Each row is a point on a tangle of strands that fork, close into loops and nearly touch. The rows are in no order.
Points whose rows are less than 79.2 apart are linked; no others are. Some points are linked to none.
j_766: 5	-2	22	18	15	23	25	-11	-9	-26	-24	18	-36	-14	9	20	-19	-3	-6	-19	26	-9	9	-13	16	-21	12	6	40	23
j_146: 8	3	16	15	-3	7	27	-8	37	14	-5	36	6	9	21	48	-15	6	-17	-30	18	-18	12	-35	35	-1	2	33	26	-3
j_470: -17	9	3	-7	17	-16	20	38	3	-9	12	-41	-9	9	-27	21	11	-20	4	3	29	22	-3	-31	10	8	-2	-18	-28	12
j_294: 14	-5	1	19	-31	-3	-9	26	-4	9	-45	-12	5	22	-16	-8	4	3	-29	-11	9	-5	2	0	-16	5	-4	-22	-4	-41
j_287: 16	11	-3	8	-18	-4	-15	35	-3	31	-56	2	26	12	-2	-18	5	22	-24	7	9	-9	-2	-2	4	11	8	-25	-13	-47
j_190: 9	-5	-9	-1	-27	22	-1	35	-7	12	-32	-16	20	-20	-6	25	21	-3	-35	27	27	-7	6	-15	-35	0	-38	-35	-9	-23
j_777: 11	4	4	19	0	8	2	-23	13	16	5	15	19	39	11	-9	-18	40	5	-34	-16	5	-20	-14	9	-4	-20	42	-10	-11
j_345: -14	8	13	-8	-7	20	23	0	6	-11	-7	3	-33	-40	-40	18	8	-45	21	-14	30	7	13	-14	-1	2	13	-26	11	33
j_47: 28	22	-24	-1	6	-20	-21	13	29	-38	7	15	-4	-8	5	-24	13	45	21	-11	-26	-17	3	-5	10	28	-6	47	-12	-12
j_208: 11	0	0	10	18	9	14	35	-4	-16	-8	-21	2	27	14	24	18	25	-20	2	6	5	5	-35	15	-8	1	12	-6	-5
j_841: -4	9	-3	-1	2	-53	-16	-13	11	-13	17	18	-20	2	6	6	-8	15	14	12	-25	-38	-1	51	11	9	2	57	27	-19
j_788: -32	2	-4	28	20	-30	28	1	-7	-22	6	-13	-16	2	-8	36	-28	-18	-11	1	-5	-23	19	7	29	-18	15	-3	13	16
j_683: 10	-14	-4	10	-8	28	2	16	-6	1	-15	-20	26	-17	3	23	3	-8	-34	10	19	12	4	6	-38	5	-37	-35	-5	-26
j_475: 23	-9	5	-12	-32	47	7	32	-7	2	-24	9	9	-8	-32	22	23	6	-8	9	17	-12	5	-32	-33	0	5	-11	-10	7
j_500: 1	-5	22	-5	1	-11	12	-15	40	23	26	24	22	15	-3	25	-37	-29	13	-21	8	13	-5	-15	25	21	-2	-6	1	-6
j_980: 1	2	-33	2	-12	-18	-23	-2	-5	-22	0	-26	-13	-29	1	-13	-19	-10	-12	-2	-6	10	-4	2	-42	19	-26	-1	-21	-4
j_811: -17	4	8	-21	-19	-17	-32	-19	-23	1	22	-11	-49	17	9	15	-3	-11	46	6	4	-24	-6	27	-23	6	21	-2	33	-9
j_186: -2	8	-30	4	11	-1	-3	-6	7	-36	-2	9	-20	-47	7	-25	17	18	-4	19	-32	-22	12	12	5	-7	24	21	30	45
j_806: 7	-14	-12	-16	17	8	-2	26	-11	-9	-21	-33	19	-13	5	-5	-6	18	1	0	33	18	-12	-16	34	3	-21	-45	-38	-4
j_856: 9	31	-15	24	-13	8	18	33	-7	-25	-19	-1	-23	6	-17	43	23	-17	-15	-17	32	-26	16	-29	7	-21	9	-9	17	18
j_323: -38	-10	22	-3	17	-23	-18	-19	-6	24	39	9	15	25	29	11	0	1	-20	8	-30	-15	-2	46	30	-31	13	40	-23	-17
j_651: -18	6	7	-14	9	-8	10	-13	-27	-16	8	-2	-54	-7	-7	3	-15	-9	33	28	7	-5	-4	10	-20	-13	22	9	29	42
j_467: -5	-21	18	-18	-6	-6	11	14	-1	22	14	-9	34	1	10	23	26	-58	11	44	43	9	8	13	-16	17	-13	-34	-4	-22
j_495: -22	24	-35	17	13	-31	6	8	0	-27	5	-2	-32	-30	-14	1	1	-3	12	-22	-30	-13	9	-4	10	-21	23	2	3	33
j_807: 27	-2	4	-21	0	26	-4	-16	3	-11	13	12	-10	0	6	5	-14	5	24	-20	6	18	-7	-50	-2	13	-6	10	-27	24
j_817: 11	-26	4	-18	-2	24	-4	-28	5	-2	1	28	3	-5	18	-24	-8	10	13	-5	-15	18	-25	-10	-28	8	10	-2	4	7
j_871: -13	6	27	-14	-20	-40	-21	-28	-4	17	20	16	-35	22	9	19	-18	-11	53	-23	19	-31	-14	26	-11	10	-11	43	9	-28
j_293: -38	1	13	-6	11	-17	1	-31	-15	12	38	-23	-18	24	8	43	-23	-6	-7	14	-25	-33	19	7	24	-12	14	3	8	2
j_986: 8	7	-4	-6	0	-41	-24	-11	14	-9	19	23	-4	18	18	-25	3	11	22	-7	-21	-6	-22	39	-4	14	-6	60	3	-20
j_36: -11	-24	1	20	-8	-12	16	24	-14	-19	-18	-22	-8	26	-11	-8	33	-36	0	14	24	19	-6	32	-21	-14	-3	-19	18	-13
j_147: -14	-27	2	12	-3	-12	10	18	-4	-2	-15	-28	5	9	-15	-2	13	-34	-8	7	14	19	-8	17	-24	4	-7	-35	0	-20
j_829: 16	-16	0	-19	21	-6	-3	4	-3	-7	7	-18	22	2	7	-8	-26	8	8	-4	18	21	-9	-19	27	-1	-26	-36	-41	1
j_607: 13	-21	1	-7	17	20	4	-10	21	4	6	35	32	8	24	-31	-3	32	5	1	-24	20	-19	-5	-9	-4	21	-4	11	2
j_955: -41	-12	11	1	7	-31	17	-45	-11	2	26	-10	-15	16	-2	36	-36	-9	-9	5	-20	-36	18	2	38	-16	-3	28	-5	-1
j_137: -23	17	-1	-5	-2	-51	-18	-16	-3	26	42	-1	-15	30	4	27	-21	2	31	-3	-20	-25	-8	6	9	-4	-3	7	-5	-24
j_729: 9	0	29	-27	-8	-25	-17	-20	-11	1	15	8	-42	22	13	14	-18	-4	53	-7	16	-12	-9	6	-16	23	-7	50	-1	-19
j_896: 0	24	-16	13	26	3	-12	29	4	0	-22	-17	1	4	-5	-20	12	45	-7	-8	-10	17	-3	-19	41	3	5	-6	-32	-9
j_531: -15	-3	-6	14	17	-35	-9	-10	5	6	10	3	-6	2	3	-28	11	-5	5	31	-34	0	-6	56	-4	-4	21	-2	33	16
j_358: 16	-2	5	18	-2	15	14	7	2	12	-14	18	24	10	11	19	-12	47	-35	-23	-18	-37	22	-26	28	-15	19	42	-2	-8
j_717: -13	-23	-4	10	-18	15	-7	-16	14	6	-13	17	23	-22	-3	-56	21	-9	-10	5	-21	15	-11	47	-36	2	-1	-20	14	-12
j_284: -7	-36	19	-3	-17	18	40	-3	-9	-2	-4	18	-9	-3	-13	2	21	-41	22	27	30	9	-4	23	-37	-4	1	-20	31	0
j_70: 29	17	-4	-10	6	18	-9	47	-13	18	-21	-3	40	-12	-18	-1	11	32	-1	-21	-6	-8	10	-33	28	-17	22	-27	-43	-8
j_140: -1	19	21	-18	-10	43	23	10	-3	-15	-19	-1	-33	-30	-38	21	33	-25	10	-20	41	6	3	-27	-4	-12	9	-6	21	38
j_967: -4	-21	38	-18	-3	10	-5	-18	6	27	28	16	31	1	9	24	-10	-52	14	7	22	14	2	25	-17	17	14	-18	-5	-4
j_796: -8	2	-4	-5	10	-5	4	-12	-10	-26	-7	13	-51	-24	2	-10	-8	2	23	4	1	-2	-4	0	-13	-15	21	11	21	38
j_207: -23	-34	6	-3	-16	20	37	-13	-16	-5	2	11	-24	-28	-29	-17	10	-28	28	31	14	7	-11	18	-34	-7	-2	-26	29	11
j_237: -17	-26	4	14	-2	-18	27	-13	15	-6	-7	17	23	16	28	20	-18	-9	-40	-21	-2	-33	4	3	35	-26	-1	31	23	-16
j_818: -29	1	-1	29	18	-37	29	-28	24	28	19	4	6	30	-5	24	-23	-4	3	-27	-3	-17	-8	9	22	-22	-31	31	-1	-7
j_189: 28	-9	-11	-13	7	37	-8	1	-22	0	-15	-19	38	-27	19	-33	-8	42	-18	23	9	19	5	20	-8	-17	-35	-31	-19	-7
j_301: -16	-34	-3	-16	-23	29	22	-21	-15	-5	10	8	-20	-48	-15	-24	4	-10	21	37	-2	6	-15	9	-51	2	-13	-8	10	12
j_120: -3	9	-10	-5	-2	-32	-2	-15	12	-19	-9	38	-46	-29	10	-12	-19	18	28	-17	-11	-18	-9	1	-2	2	20	29	28	7
j_62: -20	-23	14	-7	6	-19	6	20	-10	17	4	-36	10	6	-12	16	7	-44	6	33	26	15	-5	15	-12	11	-9	-45	-11	-18
j_99: -20	15	-23	52	14	-27	13	17	5	-23	-24	-14	-2	0	-7	-5	-9	7	-38	-14	-6	-18	13	17	42	-20	1	-10	26	-13
j_110: 6	-5	-8	21	-28	-23	-8	23	-1	15	-39	5	1	33	19	-3	31	-22	-27	-12	20	0	-12	8	-8	-12	-6	-26	11	-32
j_998: -4	-32	-7	5	-32	33	23	9	-1	7	-26	17	25	-20	-12	-14	28	4	-16	23	2	-9	3	5	-38	-1	-16	-35	15	-29
j_241: -12	-6	-3	4	37	-14	6	15	15	11	-19	5	30	21	44	-1	9	30	-30	-3	-7	5	-11	9	52	-10	-3	16	-12	-42
j_64: 34	-3	-7	-10	-1	-8	-16	-6	-1	-8	18	-6	23	-4	10	-15	-33	22	8	-27	4	6	3	-32	31	-1	-38	-19	-48	7
j_976: 29	16	-11	-3	-15	12	-2	34	19	14	-12	17	13	6	-1	35	30	-3	-5	1	18	-12	13	-55	6	-2	10	-31	-2	-1
j_532: -24	-1	9	-14	-3	4	-24	-23	-21	21	42	-1	-20	23	25	15	13	-3	38	20	-15	-17	-6	23	-19	-4	29	-16	30	1
j_299: 16	-3	13	-18	2	22	-3	-20	21	-5	15	4	25	-9	1	25	-28	-42	0	-1	35	31	16	-12	4	33	-21	-5	-8	-4
j_977: 23	-12	14	11	-29	5	9	0	20	15	-22	39	10	24	10	19	1	-19	-15	-31	19	-7	-16	-3	-7	-4	7	-5	34	-22
j_433: 13	6	-6	18	-3	17	1	22	14	4	-29	5	17	9	-13	-28	19	37	-23	6	-19	-1	6	-1	-1	-3	28	-12	17	-11
j_357: -16	4	-13	3	-5	-34	3	1	2	2	18	-16	-23	-11	-27	9	-22	-28	20	-6	-9	-1	2	-16	-9	10	11	-33	-14	19
j_923: -30	6	-20	43	18	-24	19	10	-8	-35	-10	-5	-7	-8	-11	10	-22	-5	-22	-6	-4	-21	9	16	25	-19	16	-14	27	12
j_6: 35	17	-3	-17	-11	13	-5	56	-8	21	-28	13	36	-8	-17	24	26	9	-2	4	4	-21	12	-47	6	-13	18	-23	-30	-4
j_964: 2	16	-8	37	-18	-3	-1	-23	-7	-14	-18	7	-35	8	-16	-20	-22	15	5	-34	-1	-5	-9	3	1	-5	-4	20	20	8
j_337: -14	28	-35	22	3	-22	-10	14	17	-7	-9	-5	-17	-30	-15	-34	9	12	1	-22	-37	-4	9	-9	12	-3	16	-18	-3	14
j_950: 33	7	-3	-2	9	13	-32	-9	3	-7	6	11	14	32	20	-46	5	50	0	0	-29	20	-11	-4	9	7	-11	27	-14	-5
j_74: 21	-2	8	12	-25	36	-22	10	-12	2	-35	-19	8	15	-30	-47	17	19	-27	15	-11	13	2	24	-28	13	-2	2	-3	-14
j_380: -32	17	14	8	5	-36	2	-26	8	42	45	2	-5	36	3	32	-25	-12	18	-16	-12	-19	-12	18	17	-20	-9	18	-4	-15
j_280: 10	26	-14	-2	23	23	-14	41	-6	11	-17	-10	27	-15	-8	-23	23	47	4	-11	-19	1	4	-24	37	-13	26	-16	-31	-1
j_917: -10	-8	-15	20	18	4	10	-5	8	-27	-3	-9	3	-33	-2	-37	23	11	-24	41	-24	-15	11	28	15	-6	7	6	35	40
j_314: -4	20	-21	-17	-6	14	-8	22	-10	-14	7	-24	-1	-28	-25	-13	31	1	14	-30	-14	10	-15	-36	-14	-14	8	-9	-23	31
j_438: -5	-1	0	14	8	-9	-1	-11	30	8	0	16	9	-4	12	-58	28	1	-6	12	-37	9	-10	50	-6	5	15	-8	29	7
j_43: 19	23	-2	6	-18	8	1	62	-27	0	-36	-23	2	11	-44	3	29	18	-16	-4	8	-8	8	-16	-5	-19	22	17	-21	10
j_491: 25	-19	1	-4	26	27	9	2	5	-9	3	18	28	16	23	-6	5	44	0	1	-13	11	-6	-27	6	-9	12	-3	-2	7
j_127: -3	-20	18	-25	-5	3	-22	-15	-31	4	27	-15	4	16	11	-9	-3	-29	28	22	3	18	-13	25	-40	10	-1	-2	-16	3
j_589: -33	-29	20	0	11	-26	16	-21	7	13	21	10	28	21	20	17	-16	-13	-29	-12	-17	-21	-3	28	39	-29	-2	49	-13	-20
j_945: 12	25	2	23	-33	1	-33	-12	13	20	-19	-9	14	3	-7	-61	-15	10	-26	-18	-23	0	0	28	-12	20	-13	13	-8	-24
j_386: 6	6	-17	19	-25	5	-16	0	-13	-18	-8	-36	-24	0	-27	-21	-2	6	-8	-19	-4	13	-2	-14	-21	10	-20	6	-22	6
j_118: -8	20	-20	19	-6	0	-4	20	15	12	-16	-6	8	-25	-25	-22	-2	16	-8	-31	-25	-5	6	-23	7	-3	19	-33	-23	-5
j_167: 11	16	-27	9	-5	-28	-12	1	20	-33	-6	16	-34	-20	0	-18	1	26	22	-19	-16	-19	-1	0	0	15	12	39	12	6
j_758: -38	9	16	-7	17	-2	-16	-22	-16	23	49	-21	-19	34	25	35	5	-7	5	8	-19	-16	10	22	5	-15	19	-16	19	-4
j_339: -29	-28	1	-8	5	-16	-11	-38	-19	-38	2	1	-11	-9	3	-8	-26	-9	-6	27	-23	-35	8	22	33	-7	13	30	16	28
j_790: -19	4	22	-5	6	2	17	-14	-29	-4	13	-17	-40	24	-12	13	-10	-35	24	21	14	1	1	30	-18	-8	19	-8	33	22
j_58: 2	2	-12	8	13	27	9	11	-10	-4	7	-22	13	-35	0	18	-8	0	-20	19	10	23	-5	11	-48	-2	-42	-34	-9	-1
j_680: -13	21	-5	9	46	-26	-10	-2	3	13	-12	-12	1	12	22	-20	13	16	-4	12	-17	26	-22	40	59	14	-9	16	-27	-23
j_398: 12	-7	21	3	14	8	22	-16	28	7	13	29	2	17	16	30	-20	-1	3	-24	4	14	-7	-23	17	7	8	13	14	6
j_990: -18	1	2	31	19	-37	35	-4	22	9	18	4	-5	15	-6	32	-27	-9	-7	-25	-6	-11	2	0	34	-14	-8	8	8	-7
j_674: 17	13	-2	-7	3	21	-4	-24	10	-5	20	-3	1	-41	8	34	-41	-27	-3	-9	22	24	14	-16	-14	25	-27	-2	-17	16
j_306: 1	18	50	-34	19	5	-6	-35	-14	32	20	4	-49	21	6	14	-13	-27	26	2	28	11	24	7	8	31	10	24	24	11
j_305: -22	-3	-17	9	6	-34	-3	-6	-1	0	8	3	-19	-7	-15	-17	-3	-6	19	26	-27	-7	-6	29	-14	-7	28	-23	27	19
j_240: 11	13	-14	35	-11	-6	18	26	0	-16	-28	2	-12	19	-5	27	7	3	-24	-16	16	-26	12	-16	9	-15	7	-9	23	-2
j_938: 7	-1	-3	-6	-8	13	-1	-22	31	27	12	25	26	-45	12	19	-55	-18	-21	-31	2	8	-16	-3	-14	12	-18	-18	0	-6
j_930: 20	-8	4	10	-12	13	17	0	17	7	-17	28	14	5	31	46	-4	18	-37	-16	0	-38	22	-39	26	-8	16	29	18	3
j_974: -9	-30	-7	-10	-27	62	26	-8	-14	-7	0	18	-1	-47	-22	-26	15	14	4	28	-5	6	-11	-3	-48	0	-21	-7	7	5
j_690: 1	-6	31	-39	-3	10	-28	-39	-4	34	33	17	15	-19	21	24	-32	-42	23	11	13	7	4	24	-19	25	4	-14	1	1
j_162: 17	3	3	-11	-31	11	-1	31	-8	31	-53	19	49	-10	-2	-18	3	23	-28	35	5	-21	12	7	-30	0	-6	-29	-13	-45
j_264: -16	-3	-5	-7	-6	5	17	3	13	-3	8	-11	-14	-45	-37	22	-1	-41	14	-3	4	2	6	-17	-14	8	5	-40	-9	29
j_888: -7	-30	-14	9	-13	18	33	22	12	7	-11	21	24	-20	-14	-22	36	16	-1	28	-7	-2	-5	-10	-14	-3	2	-38	19	-24
j_862: -3	15	11	9	11	-9	37	4	3	-15	9	-16	-32	28	-22	37	-2	-40	4	-4	34	6	21	-10	11	13	0	3	15	12
j_664: 6	8	45	-43	7	10	-24	-43	5	34	27	20	-7	10	9	14	-28	-35	32	4	29	20	14	0	7	40	4	12	3	-2
j_142: 8	-25	-10	-11	-20	56	2	-14	-7	3	-3	22	24	-40	-3	-39	6	31	-2	22	-18	3	-4	-4	-42	1	-12	-14	-5	1
j_971: -4	2	-18	-34	21	-32	-28	26	-13	-6	24	-17	2	-6	0	-20	14	27	43	47	-5	-2	-11	-4	6	-1	4	-14	-20	13
j_197: 28	33	-15	10	-8	18	-16	-13	5	7	12	2	7	-49	8	34	-42	-2	-8	-36	8	6	9	-22	-16	16	-39	-5	-26	6
j_746: 19	3	7	-16	-2	12	2	2	34	-4	8	19	25	5	-7	34	-8	-34	7	2	44	25	30	-39	20	36	4	-6	-1	-8
j_493: 1	-5	2	-8	16	-29	-22	-8	8	11	22	23	15	19	26	-29	1	2	9	-4	-32	17	-24	33	2	-3	7	21	-11	-7
j_737: 15	-5	21	-9	-11	-5	6	7	6	2	2	15	4	42	21	24	40	-62	4	7	49	17	13	9	-18	18	-3	4	5	-8
j_80: 9	-8	-7	12	-16	20	-16	21	-12	-8	-24	-38	-3	6	-25	-24	9	15	-26	-2	2	16	-6	-7	-17	10	-11	-8	-18	-12
j_205: -15	5	31	-23	-2	17	-6	-23	-25	24	32	-28	-25	34	-10	18	11	-43	25	12	22	1	10	24	-22	24	16	-16	13	9
j_403: 26	-17	-3	-12	-7	61	2	3	-19	2	-6	3	45	-30	-6	-36	4	43	-11	32	1	7	2	-1	-30	-4	-24	-21	-15	-7
j_861: 5	-15	-5	8	18	1	5	19	9	3	-27	6	30	19	46	3	23	37	-39	8	-12	-8	5	-11	23	-10	11	13	13	-27
j_347: 10	-4	-11	-12	10	11	-28	-4	-7	1	-15	-21	35	-22	21	-52	-8	21	-15	15	-1	26	-10	27	-1	6	-21	-24	-22	-19
j_202: -1	13	31	7	17	-4	29	-20	2	-2	1	6	-37	25	-7	30	-17	-43	11	-13	45	12	19	9	19	15	-2	20	31	7
j_407: 15	-2	-10	-12	-29	20	0	33	-21	37	-42	14	30	-22	7	6	17	17	-31	46	14	-20	10	-5	-33	-4	-34	-35	-15	-30
j_270: -19	21	-9	1	36	-52	-25	0	7	16	6	-10	-11	6	17	-13	11	12	-2	28	-36	6	-12	42	43	5	-5	19	-11	-16
j_677: -1	7	-21	-1	8	21	3	-5	-11	-36	-6	8	-35	-33	0	-21	21	22	6	7	-10	-1	1	-1	-12	-21	21	25	27	48
j_392: -2	32	0	-34	-11	21	6	8	-8	-14	16	-29	-6	-25	-26	15	23	-29	13	-32	17	19	-13	-38	-10	-1	-2	8	-21	44
j_281: -5	-19	11	-23	-27	-16	-38	-21	-23	5	14	1	-18	-2	13	-1	-3	-28	38	13	2	-9	-15	40	-47	16	18	8	4	-8
j_582: -5	-5	15	7	23	-28	10	0	-3	8	15	-26	-4	42	-2	15	-10	-6	12	-6	4	26	-7	-7	25	5	-21	-3	-31	-17
j_423: -12	-13	33	-11	3	2	-11	-9	-31	12	32	-22	-5	46	-1	9	15	-36	24	13	8	15	-1	26	-24	6	13	-6	-16	3
j_983: 25	-13	-2	-21	-3	2	-20	-23	4	-17	-1	31	-12	2	25	-26	-11	21	26	-8	-9	12	-23	-14	-26	18	1	30	0	-1
j_705: -24	20	-7	-2	17	-58	-33	-2	-5	18	29	-14	-18	24	8	14	-5	15	18	17	-30	-12	-8	23	26	-7	-6	7	-10	-31
j_958: -9	-21	8	8	-8	5	39	15	-22	-21	-1	-5	-11	21	-5	-2	36	-37	13	31	28	6	-9	27	-31	-22	4	-5	34	6
j_835: 10	-2	-15	9	6	25	-1	-1	-3	-27	-7	-11	-22	9	-3	-29	22	31	-14	18	-17	15	-6	3	-16	-3	7	33	20	36
j_969: -8	-28	1	10	-24	37	7	-1	-5	3	-22	7	28	-17	-3	-30	22	-2	-27	12	-5	9	1	39	-47	0	-18	-20	6	-30
j_365: 6	4	2	25	5	15	4	-20	9	13	0	14	19	16	12	-3	-20	59	-25	-27	-27	-21	9	-20	29	-12	-2	57	-9	-1
j_102: 36	-5	-3	-21	7	35	-10	-1	-5	-17	12	12	14	5	7	-13	-1	32	15	-14	-9	12	-9	-39	0	-6	2	-1	-30	24
j_721: 18	15	-13	-3	-20	-2	-7	7	41	9	-2	28	13	15	10	40	15	-27	-7	5	31	9	22	-49	17	13	-3	-18	9	-7
j_883: -27	-31	-12	3	15	6	13	-2	-11	-42	2	-26	-2	-13	-3	-13	10	6	-25	38	-10	-9	15	8	15	-13	12	25	14	41
j_662: 20	25	-19	8	-11	11	-23	7	-10	6	9	-21	21	-42	-5	17	-29	3	-6	-43	-1	-4	10	-31	2	2	-31	-17	-52	5
j_60: -3	16	-11	11	33	2	-3	13	8	8	-28	-13	8	13	19	-14	5	46	-12	-3	-4	19	-13	3	60	7	-6	4	-22	-32
j_497: 4	-26	25	-11	-11	-8	9	9	13	14	8	24	29	15	19	18	28	-57	8	12	37	10	1	14	-23	6	0	-21	-6	-14
j_472: 31	9	-19	-22	15	-6	-14	2	0	-19	19	11	13	3	15	-25	-9	46	18	-20	-12	6	0	-39	30	-12	-12	-3	-43	13
j_615: -10	4	-8	-3	6	-38	-26	-21	2	-6	15	11	-14	-3	22	-4	-4	5	6	23	-36	-24	-6	51	7	-3	22	32	35	11
j_246: 7	25	-14	20	-7	0	-19	18	-4	23	-7	-17	25	-21	-25	-13	-21	22	-6	-45	-14	-7	9	-31	25	2	-11	-19	-48	-14
j_31: 6	1	14	-11	-9	7	21	7	9	-14	-2	-17	-11	30	-15	24	16	-55	-4	9	48	20	15	-11	-15	27	-6	-3	16	3
j_987: -6	18	-20	46	-7	-27	13	34	7	-2	-34	-5	-8	14	-7	5	4	15	-28	-18	3	-15	5	-3	25	-17	6	-20	18	-24
j_494: -7	-11	4	-12	-9	-21	-2	-22	23	26	21	18	23	-18	4	10	-50	-26	1	-16	-11	4	-22	-4	-4	14	-2	-28	-3	0
j_603: -21	-41	0	-18	8	5	4	-28	-13	-43	3	-15	-7	4	7	-13	-5	2	-16	32	-17	-14	17	1	23	-9	14	43	2	38
j_411: -11	2	-24	-2	9	-12	-24	3	9	3	-22	-26	14	-35	4	-53	0	13	-9	15	-13	20	-8	12	3	19	-14	-32	-21	-15
j_96: -3	-12	-8	16	-2	-9	7	5	13	0	-26	12	30	17	34	0	7	18	-52	-9	-9	-27	9	9	20	-23	13	15	34	-22
j_316: 1	-10	-7	-12	13	7	5	43	0	-8	-14	-31	11	-4	-10	9	18	-1	-7	14	38	18	-14	-32	12	8	-12	-39	-29	-9
j_644: 23	-3	8	11	-14	11	-13	-16	7	18	2	6	27	23	-1	-24	-28	25	-3	-38	-6	7	-19	-16	7	9	-22	11	-18	-17
j_225: 5	30	-19	-11	-9	27	-12	21	-18	-9	-7	-16	0	-23	-26	-20	43	20	6	-21	-32	2	-9	-20	-10	-23	23	13	-10	34
j_221: -3	-1	-28	-3	2	7	-4	-7	-9	-9	5	-20	3	-42	3	-4	-18	-8	-13	16	-8	18	-6	12	-57	5	-31	-23	-13	4
j_329: 19	31	-8	16	-11	22	-11	27	-18	-1	-23	-12	-8	-1	-44	-21	16	27	-12	-14	-21	-2	12	-2	-4	-10	23	23	-14	17
j_882: -13	-8	17	-7	27	-22	-15	-12	-6	15	34	16	18	33	32	-3	1	6	2	8	-29	10	-13	39	9	-19	12	27	-15	-4
j_263: 27	22	-16	2	11	-9	-21	-11	19	-16	10	16	2	14	27	-35	7	49	2	-4	-35	-2	-4	-8	13	14	-17	52	-9	-2
j_498: -6	14	54	-8	31	-1	20	-33	-12	15	5	10	-44	20	3	22	-22	-36	12	-6	44	6	36	16	27	14	0	38	38	8
j_549: -28	-14	0	10	6	-25	14	-42	-6	-18	6	5	-15	3	13	5	-35	-2	-11	1	-22	-20	6	15	31	-15	-6	44	7	12
j_251: -19	14	1	6	17	-23	34	23	-3	-17	17	-42	-28	28	-27	26	-1	-26	0	0	19	10	4	-14	8	1	4	0	-9	16
j_312: 16	-8	13	-16	-14	-17	-12	-25	-2	-12	-3	16	-44	-3	21	-5	-22	0	38	-19	9	6	-18	-14	-22	18	-16	36	1	-4
j_27: -1	34	27	-36	-14	44	15	1	-8	-11	-2	-17	-23	-24	-34	14	36	-20	11	-32	32	21	-4	-31	-10	-4	8	15	2	44
j_38: 16	26	-8	-2	-23	18	13	28	11	0	-19	17	-12	-13	-21	49	39	-28	0	-14	27	-17	24	-40	4	-13	18	-20	20	18
j_533: -20	-27	-14	15	6	-7	24	2	11	5	0	11	6	-21	-20	-29	13	2	10	25	-19	7	-7	9	-18	-5	19	-35	22	2
j_519: -22	20	-16	3	7	-34	11	8	-4	-10	18	-12	-40	-16	-24	19	-9	-25	27	-17	-13	-14	9	-11	4	-10	20	-11	-3	31
j_223: 24	-1	-2	3	7	23	-20	-1	0	-17	-4	-4	-1	22	6	-45	21	33	-5	13	-24	26	-10	4	-13	7	-3	22	2	11
j_374: 39	-4	13	5	-13	22	-15	-10	1	9	7	-1	38	11	2	4	-35	18	-8	-29	8	9	0	-29	14	12	-38	-5	-29	-8

How many points has the smallest loop of links through each point below? Write - if it is on no loop.
j_70 | 20
j_532 | 19
j_533 | 8
j_167 | 9
j_737 | 10
j_58 | 11
j_62 | -
j_96 | -

A piece is two or more points that can be reached from each other along the links. Count, over all rows, the pieces, the separate loops (a circle has one, a figure eight two, a Y none), the forks (points with three links) and the tips (points with one).
pieces | 4
loops | 6
forks | 11
tips | 7

A tip is a point with one link. Name the tips that can be reached along the links from each point below, in the order of the rows.
j_497 | j_807, j_871, j_938, j_411
j_70 | j_43
j_287 | j_110, j_74
